Each row is a point on a landscape with many valleys, with its height.
A ball rolls from a point to the lowest of its 4 nearest points, and stops where none of them is lower. Distance is the straight distance between rows; heights are no part of it.
J575 height 2.51: 33 2 -17 0 1 3 15 -40
J343 height 3.68: 15 6 -15 0 14 -13 -13 21
J471 height 6.78: -1 14 -15 3 5 -10 -29 15
J333 height 2.73: 31 11 -24 0 -3 -4 -12 -22
J189 height 1.42: 0 -18 8 -12 1 8 17 -7
J398 height 0.45: 9 -21 2 -16 -6 14 19 -40
J243 height 1.63: 21 -14 -1 -10 10 -5 20 -15
J631 height 4.21: 31 14 -28 0 2 -10 -22 -8
J146 height 6.60: 0 -14 9 -6 15 -2 21 16
J370 height 1.47: -10 -10 8 -7 -6 7 5 -3
J477 height 5.83: 23 15 -25 -4 -8 -5 -37 -22
J691 height 1.71: -45 9 24 10 -26 10 -15 -3
J267 height 2.37: 22 -8 -12 -5 3 4 7 -37
J883 height 0.88: -26 -16 27 -5 -22 20 9 -17
J945 height 3.79: 27 15 -24 -1 -5 -5 -21 -17
J351 height 0.80: 2 -13 3 -11 -5 9 4 -26
J968 height 3.96: -36 2 25 16 -4 4 10 20
J628 height 4.49: -13 14 -13 7 18 -13 -19 36
J951 height 1.53: -37 11 13 11 -17 5 -17 11
J534 height 2.60: 39 -1 -15 1 11 -10 10 -3
J590 height 5.12: 7 6 -12 -5 -4 -2 -28 -3
J269 height 1.51: 44 8 -19 2 19 -16 6 9
J682 height 7.60: -3 -19 10 -1 21 -3 28 24
J836 height 5.51: -26 4 4 -3 -26 12 -27 -10
J378 height 2.72: -48 10 27 16 -17 5 4 12
J600 height 3.44: -3 5 -9 -10 -14 2 -31 -13
J42 height 5.86: -11 3 -2 -1 0 -4 -14 11
J834 height 3.22: -52 24 27 22 -11 1 2 19
J79 height 1.15: 23 14 -22 3 17 -17 -18 18
J305 height 3.92: -41 28 8 19 12 -4 -7 40
J944 height 7.36: -21 -18 32 3 6 5 30 26
J407 height 5.95: -3 8 -11 0 5 -6 -19 17
J760 height 2.45: -29 -11 31 1 -16 9 15 4
J815 height 3.49: -23 11 -1 7 12 -6 -14 32
J643 height 4.34: 21 5 -17 -8 3 -7 -11 3
J965 height 4.10: -10 -14 14 -2 0 0 16 10
J947 height 2.69: 14 -9 -2 -9 9 -4 5 -1
J835 height 1.01: -11 -22 17 -9 -16 17 10 -23
J877 height 3.23: -47 20 17 17 2 2 5 32
J980 height 0.68: 11 -16 1 -11 3 8 19 -27
J959 height 3.34: 26 -8 -4 -10 13 -9 14 2
J377 height 6.16: -12 3 2 4 18 -11 0 36
J402 height 5.60: -19 0 10 4 6 -2 -3 23
J369 height 1.69: -16 -19 27 -2 -10 11 22 -4
J358 height 5.66: -38 -3 31 16 7 -3 28 32
J9 height 2.83: 47 5 -22 8 11 -4 22 -21
J206 height 1.24: -15 -13 9 -7 -19 11 -4 -18
J28 height 0.53: 12 -5 -6 -9 -2 2 -6 -14
J224 height 6.63: 7 -4 -4 -3 16 -7 0 24
J233 height 1.99: -25 -5 16 1 -15 7 -3 2
J816 height 2.53: 57 5 -19 2 20 -13 25 7
J210 height 6.77: -9 7 -11 -1 2 0 -27 11
J598 height 2.58: 38 10 -22 2 10 -12 -4 2
J522 height 6.20: -21 -10 21 1 2 5 18 20
J749 height 1.36: -8 -19 21 -7 -8 10 14 -11
J740 height 1.23: -35 -3 28 2 -29 14 -5 -8
J520 height 1.68: 5 -4 -9 -13 -10 7 -13 -21
J928 height 2.54: 30 -5 -11 -6 7 -3 9 -16
J149 height 1.76: 21 -1 -15 -5 -3 -1 -6 -25
J952 height 4.85: -18 2 -1 -3 -11 5 -23 0
J49 height 2.52: 38 6 -20 2 1 -2 3 -27
J525 height 2.65: 48 9 -25 14 4 4 17 -40
J915 height 1.50: -34 18 5 10 -3 1 -12 23
J300 height 7.96: 7 -10 0 -2 19 -8 13 25
J319 height 2.74: 38 9 -24 -1 -6 4 -2 -38

Two balls start at each pair of points below. Name the first point that both come to, or write none.
J691 and J378 -> none
J189 and J835 -> J398
J952 and J206 -> none
J300 and J928 -> none

For each start below, name the point where the ball stops.
J210 -> J28
J233 -> J883
J682 -> J398
J407 -> J79
J42 -> J28

Call two points neighbours if one is among the 4 nearest of the other. Go from one point of each pair to the other, from neighbour to neighbour, staying as low as possible. Name the highest point that can't be avoided.
J915 and J883 -> J691
J28 and J79 -> J534
J883 and J398 -> J835
J398 and J28 -> J351
